A landscape with many valleys, sampled at points; each row gives a point and its height.
From any point a ball rolls to the lowest of the 2 points nearest to it. It stops when none of these is lower. Distance is the straight distance between rows; heights are no part of it.
z650 h=608: [ -2,  37,  -1,  80, -24,  83,   2,  33,  41,  -2,  34,   1, -73,  14, -33,
 -43, -13,   5,  33,  37]
z614 h=242: [ -9,  28,  -8,   3,  18, -16,  40, -40,   1,  42, -45, -18,  22, -38, -13,
  43, -74,  -1,  -9, -13]
z917 h=635: [ 22,  13,  13,   4, -23, -19,  13, -10, -53,  13,  55, -63, 110,   3,   2,
   1, -38,   6, -69,   1]
z265 h=472: [  5, -46,   3,  32,   2,  23, -37, -49,  10,  27,  15,  -6,  19, -35,  51,
 -66,  65, -23, -61,  69]
z901 h=776: [  7,  14, -13,  -2,   3,   3, -17,  59,  12, -87,  11,  -4, -37,  10,   4,
 -68, -12,  -4,  18,  24]
z349 h=280: [ 14,  -9,  23,  31, -60,   9,  18, -73,  -6,  39,  13,  28,  39,   9,  52,
 -21,  22, -47, -28,  -6]
z829 h=543: [ 37, -28, -28,  79, -72,  74,  42,   4,  -4, -16,  87, -16, -20,   2, -37,
 -39, -47, -18,  55, -16]
z288 h=177: [ -1, -67,   6,   7,  24, -42, -23,  68,  16,  20, -23, -14,   0,   6,  -3,
  39,  83,  24,  44, -15]
z327 h=577: [  5,  28, -10,   2, -39,  38, -19, -64,  10,   9, -58,  17, -34,  23, -23,
  57,  22, -16,  68,  53]
z149 h=304: [-15,  43,  29, -47,  15,  -9,   7, -60, -17, -53, -16,  33,  17,  11,  28,
 -50, -30, -82, -72,  11]
z764 h=279: [ 26,  48,  43, -11,  58, -30, -49,  14, -11,  43, -35,  -2, -17, -25,   3,
  26, -36,  81, -18, -24]
z617 h=391: [ 38, -13,  -3, -67,  32,  20,   4,  44,  16,  31,  24,  39, -17,   5, -17,
  -9, -26,  35,   5, -52]
z511 h=286: [-10, -50,   8, -27,  26,  -1, -19,  19,   7,  52,  -3,  12, -25,   2, -33,
  49,  82, -26,  72,  -9]
z881 h=604: [  4,  10, -24,  46, -24,  79,  -3, -76,  22, -40, -78,   5, -31, -25, -27,
  55,  15,  26,  53,  38]
z231 h=426: [ 18, -15, -10, -31,   1,   0,   8, -10,  -6,  35,  -9,  -3, -17, -39, -10,
  -5, -34,  34,  26, -52]
z649 h=483: [ 33,  65,  62, -22,  25,  -1, -86, -32,   2, -14,  38,  -2, -65, -11,  36,
 -50,  -5,  21,  -5,  31]
z997 h=586: [-22,  37,  19,  24, -24,  94,  -5,  21,  28,   8,  19,  53, -90,  -3, -17,
 -71,  12,   4,  -7,   4]
z392 h=323: [  2, -23, -21, -63,  70,  31, -12,  47,  39,  29, -37,  38, -45, -48, -24,
  -3,   7,  57,   9, -37]
z661 h=693: [  28,  -38,  -19,    1,   -9,  -43,   -8,   33,   -4,  -34,    5, -112,
   64,  -33,   23,  -15,  -30,   23,    8,   20]
z547 h=559: [ -6,  26,   1,  30, -16,  32, -21, -23,  17,  33,  51,  50, -86,   7,  10,
 -32,  28, -27,   9,  25]
z886 h=384: [ 30, -14,  32,  45, -47,  22,  13, -42, -59, -11,  37,  13,  47,  20,  32,
 -45,  -7, -26, -56, -26]
z458 h=364: [-20,  -6,  21, -41,  49, -27,  -9,  -3, -11, -34,  12, -13,  40,  13,   2,
 -44,  -7, -81, -64,  43]
z948 h=430: [ 40,  27,  33, -24,  25,  -1, -76,  16,  -1,  16,  23,   1, -61, -25,  19,
 -40,   4,  69,   9, -10]
z859 h=363: [-37,   9, -10, -57,  -2, -51,  36, -30,  -1,  77,  -1,  -4,  16,  13, -24,
  65, -24, -44,  37, -12]
z693 h=510: [ 48, -21,   1,  93, -82,  45,  36,  -8, -39, -32,  72, -21,  27,  11, -19,
   7, -27,  -3,   5,  -9]
z294 h=566: [ 33, -13, -29,  32, -52,  62,  42,  29, -14,  -4,  94,  -4,  -2,  16, -73,
   8, -79,  -1,  25, -24]
z573 h=313: [ 10, -35,  41,  18,   0, -31, -19,  74, -17, -16, -10, -21,  39,  35,  -6,
  52,  60,  65,  18, -37]
z505 h=455: [ 58, -26,  13,  43, -65,  31,  19,  -3, -55, -68,  50, -19,  41,  -2,  15,
 -51, -37, -13, -30, -36]
z189 h=362: [-17,  -6,   8,  17, -19, -33,  12, -15,  -1,   2,   7,   1,  82,  74,  35,
 -34,  47, -19, -61,  26]
z201 h=454: [ 39, -26,  47, -54,   6, -33, -42,  25, -43,  12,  11,  -4,  48,  -5,  33,
   0,  11,  53, -34, -65]
z830 h=730: [ -4, -39, -46, -56,  32, -41,  -5,  19,  29, -55, -27, -77,   5, -81,   3,
 -13, -21, -15,  29,  41]
z652 h=165: [-45,  23, -58,  18,  23,  21,  48,   0,  29, -28, -16,  35, -22, -17, -26,
 -13, -37, -86, -23,  37]
z525 h=661: [ 15, -51, -16,  78,  16,  45,  48,  37,  15, -57, -77, -17,  24, -31, -29,
   9,  12,   8,  19, -24]
z928 h=537: [ 21,  -5,  51,  -5, -33, -43, -32,  11, -56, -10,  25, -11,  52,  56,  45,
 -19,  47,  33, -56, -33]
z690 h=594: [ 18,  26,  36,  -8, -41, -45,  -8, -10, -59,  26,  72, -16,  73,  53,  26,
   5,  -4,  13, -57, -13]
z432 h=360: [-20, -42, -11, -45, -12, -28,  50, -44, -16,  28, -40,  -5,  19, -48,  -6,
  34, -22,  32,  54, -62]
z86 h=249: [-70,  10, -41, -40,  15,  13,  42, -44,  18, -14, -84,  19,  -3, -22, -17,
  90,   6, -31,  16,  -6]
z555 h=263: [-10, -36, -23,  20, -24, -12,  11, -71,  34,  79,  12, -41,  50, -20,  25,
  12,  36,  -5,   1,  29]
z658 h=591: [ 26,  15,   0,  -1, -54,  13,  33,  51, -33, -22, 113,  28,  -1,  50, -73,
  31, -27,   5,   3, -20]
z17 h=255: [-12, -39, -16, -49, -17, -42,  14, -41, -12,  29, -46, -54,  45, -67,  41,
   2,  19,  47,  13, -44]
z775 h=262: [-31, -38,  17,  -8,   1, -32,  -9,  34, -21,  32,  69,  58, -35,  68,  -2,
 -22,  63, -68,   0,  12]
z143 h=361: [ 24,  35,  21, -63,  26, -39, -61, -11,  -6,  50,   1, -26, -38, -44,  30,
  13, -26,  62,  12, -15]
z602 h=310: [-19,  47,  11, -36,  21, -44,  31, -24,  -3,  39, -51,   2,   1,   3, -33,
  80, -52,  -6,  36, -27]
z27 h=316: [-43,  14, -16, -39,   1, -30,  16, -30,  12,  -6, -91,  -5, -16,   5, -18,
  85,  31,  16,  70,  21]
z182 h=449: [ -7,  41,  28,   7,  19,   9, -16,  14,  13, -10, -49,  62, -47,  14,  17,
  15,  45,  32,  -1, -31]
z624 h=427: [-14, -36, -10,  41,   5,   1,  -5, -41,  33,  44,   3,  -7,  72,  25,  40,
 -54,  71, -11, -63,  54]
z485 h=696: [ -3,  90,  18,  24,  -5,  -8,   9,   3,  -5, -40, -16,  44, -28,  51,  15,
 -28, -49, -19, -29,  15]
z299 h=505: [-22,  71,  -3,  -7, -17,   5,  -1, -43,  21,  -3, -28,  46, -61,   1,  26,
  21,   1,  15,  16, -17]
z437 h=250: [-36,  11, -34, -41,  49,  60,   5, -20,  24,  34, -42,  39, -47, -63, -31,
  36, -23,  33,   2, -50]
z332 h=232: [ -25,   11,  -34,  -24,   11,   17,   33,  -32,   -7,  -25,    1,   49,
    3,  -25,    1,  -57,  -23, -114,  -56,   12]
z688 h=526: [ 25,  38,  19,  14, -21,  15, -58, -42,   2,   0,  69,  22, -77,   8,  48,
 -80,  17,  -6,   0,  50]
z869 h=666: [ 19, -41, -10, -22,  -5, -19,   8,  29, -20, -34,  35, -87, 110, -26,  -2,
 -20, -36, -21, -52,   2]
z250 h=497: [ 38,  42,  10,  28,  14, -24, -31,  17,   1, -28, -10, -47, -30, -15,  17,
 -16, -44,  45,   6,  29]
z119 h=406: [ 32, -31,  15,   5,  -4,  -2,   5,  70, -27, -17,  15,   9,  31,  19, -32,
  39,  -7,  50,  -1, -54]
z13 h=114: [ -3,   4, -14, -10, -16, -42,  32, -60,  -9,  18, -56, -62,  54, -50,  37,
  15, -41,  39,   3,  -5]
z824 h=624: [ 14,   0, -19,  86,  22,  53,  -2,  64,  16,  -4,  62, -22, -35,   5, -54,
 -16, -45,  17,  15,  32]
z103 h=746: [-28,  -2, -52, -67,  37, -16, -18,  33,  48, -91, -25, -26, -29, -43,   9,
 -41,   8, -32,  14,  35]
z442 h=274: [-11, -28,  31,  37, -24,   1,  13,  12,   9, -15, -13,   2,  82, 101,   1,
   9,  87, -25, -13,  27]
z938 h=616: [ 10,  14,  10,   0, -11,  22,  25,  29, -44, -14,  66,  55,  20,  54, -38,
   6, -42, -22, -35, -35]
z111 h=448: [  2,  24,  11, -29,  38, -63, -53,  24,  12, -17,  -9, -35, -20,  -8,  37,
 -12,  10,  10, -11,  46]
z664 h=711: [ 10, -74, -42,  -3,  23, -32,   5,  29,  -4,  -6, -21, -88,  20, -74,  -4,
  -6, -29,  32,  32,  10]
z805 h=415: [ -4,  29,  26, -30, -24, -52,  -1, -30,  -3,  62,  20,  10, -27,  41,   5,
  53,   0,  -7,  58, -20]
z616 h=547: [-49,  42, -33, -17, -45,   4, -10, -81,  36, -10, -40,  28, -55,  15,  24,
  74,   9,  14,  45,  34]
z825 h=148: [  0, -33, -14,  18, -47,  -2,  39, -55,   7,  65,  47, -23,  76,   5,  27,
 -18,  14, -62, -18,  13]
z426 h=404: [-22,   7, -12, -25,  40, -56, -19,  52,   0, -16,  16, -15,   1,  23,   0,
 -19,  -6, -46, -25,  57]
z815 h=687: [ 20, -50, -28,  37,  20,  -9,  22,  61,   3, -50, -54, -44,  33, -42, -16,
  -4, -18,  39,  11, -12]
z347 h=178: [-19, -48,  17,  27, -17, -10,   6,  30,   0,   9,  22,  28,  17,  78,  -6,
  12,  93, -69,  18,  30]
z735 h=387: [-19,  -7,  15, -23,  37,   0, -23,  47,  10,   0,   0,  69, -55,  20,  -4,
 -27,  52,  12,   2, -26]
z229 h=468: [ 24,  20,  18,  54,  16,   8,  -8,  48, -11, -14,  -1, -11,   0,  13, -16,
  10, -49,  48, -10, -13]
z223 h=761: [ -6, -14, -51, -62,   4,  13,  10,  67,  40, -73,  -8, -12, -37, -18, -18,
 -63, -27, -14,  38,   1]
z729 h=644: [ -8,  22,  57,  30,   3,  -2,   7,   7, -54,  -1,  28,  68,  -4,  92, -17,
   5,  14, -27, -50, -33]
z713 h=369: [ 60,   4,  46, -18,  39,  -9, -49,  44, -34,   4,  -5, -16,  27, -18,   6,
  16, -39,  93, -29, -50]
z879 h=325: [-17, -41,  16, -22,  33,   0, -13,  52,  11,  43,  39,  73, -42,  42, -35,
  13,  73, -37,  35, -19]
z833 h=220: [ -4,  14, -34,   9,  55,  43,  18,  15,  15, -23, -13,   1,  -4, -45, -38,
 -47, -59, -55, -34,  39]
z583 h=174: [-64,  22, -56, -13,  30,  60,  34, -50,  25, -19, -71,  22, -27, -56, -15,
  45, -31,   0,   1, -29]
z243 h=633: [ 23, -13,   6,  80,   7,  63,  14, -19,  31, -24, -67,  -9,  -5, -43, -11,
  21,  25,  18,  20,   7]
z568 h=74: [-55,  11, -77,  13,  -6,  42,  31, -56,  36, -36, -45,  23, -24, -40,  16,
  31, -23, -48, -23,  27]
z601 h=340: [-13,   5,  13, -20, -33, -52, -22,  -5,  -2,  61,  55,  42, -36,  33,  37,
  -4,  39, -42,  21,   6]
z398 h=672: [  1,  61,  52,  11,   6, -11, -23,  19, -36, -29,   3,  52, -39,  84,  13,
 -29, -11,  13, -42, -22]
z515 h=342: [-32, -24, -14,  -7,   5,  -9,   0, -63,  23,  78, -36, -43,  16, -37,   8,
  61,  51,  27,  27,  36]
z799 h=388: [-24, -13,  -7,   8,  15, -41,  13,   5,  30,  13, -75, -47,  19, -14,   5,
  49,  36,  38,  30,  17]

Where does a ball stop that starts at each point below?
z398 | z825
z661 | z764
z650 | z764

Call two points neighbours if one is among the 2 nearest of the other. Go from one point of each pair to the other, from neighbour to neighbour, staying as low as possible. Name the highest point that can't be avoided.
z568, z288 | z231
z764, z583 | z824
z775, z13 | z805
z288, z347 | z879
z568, z825 | z799
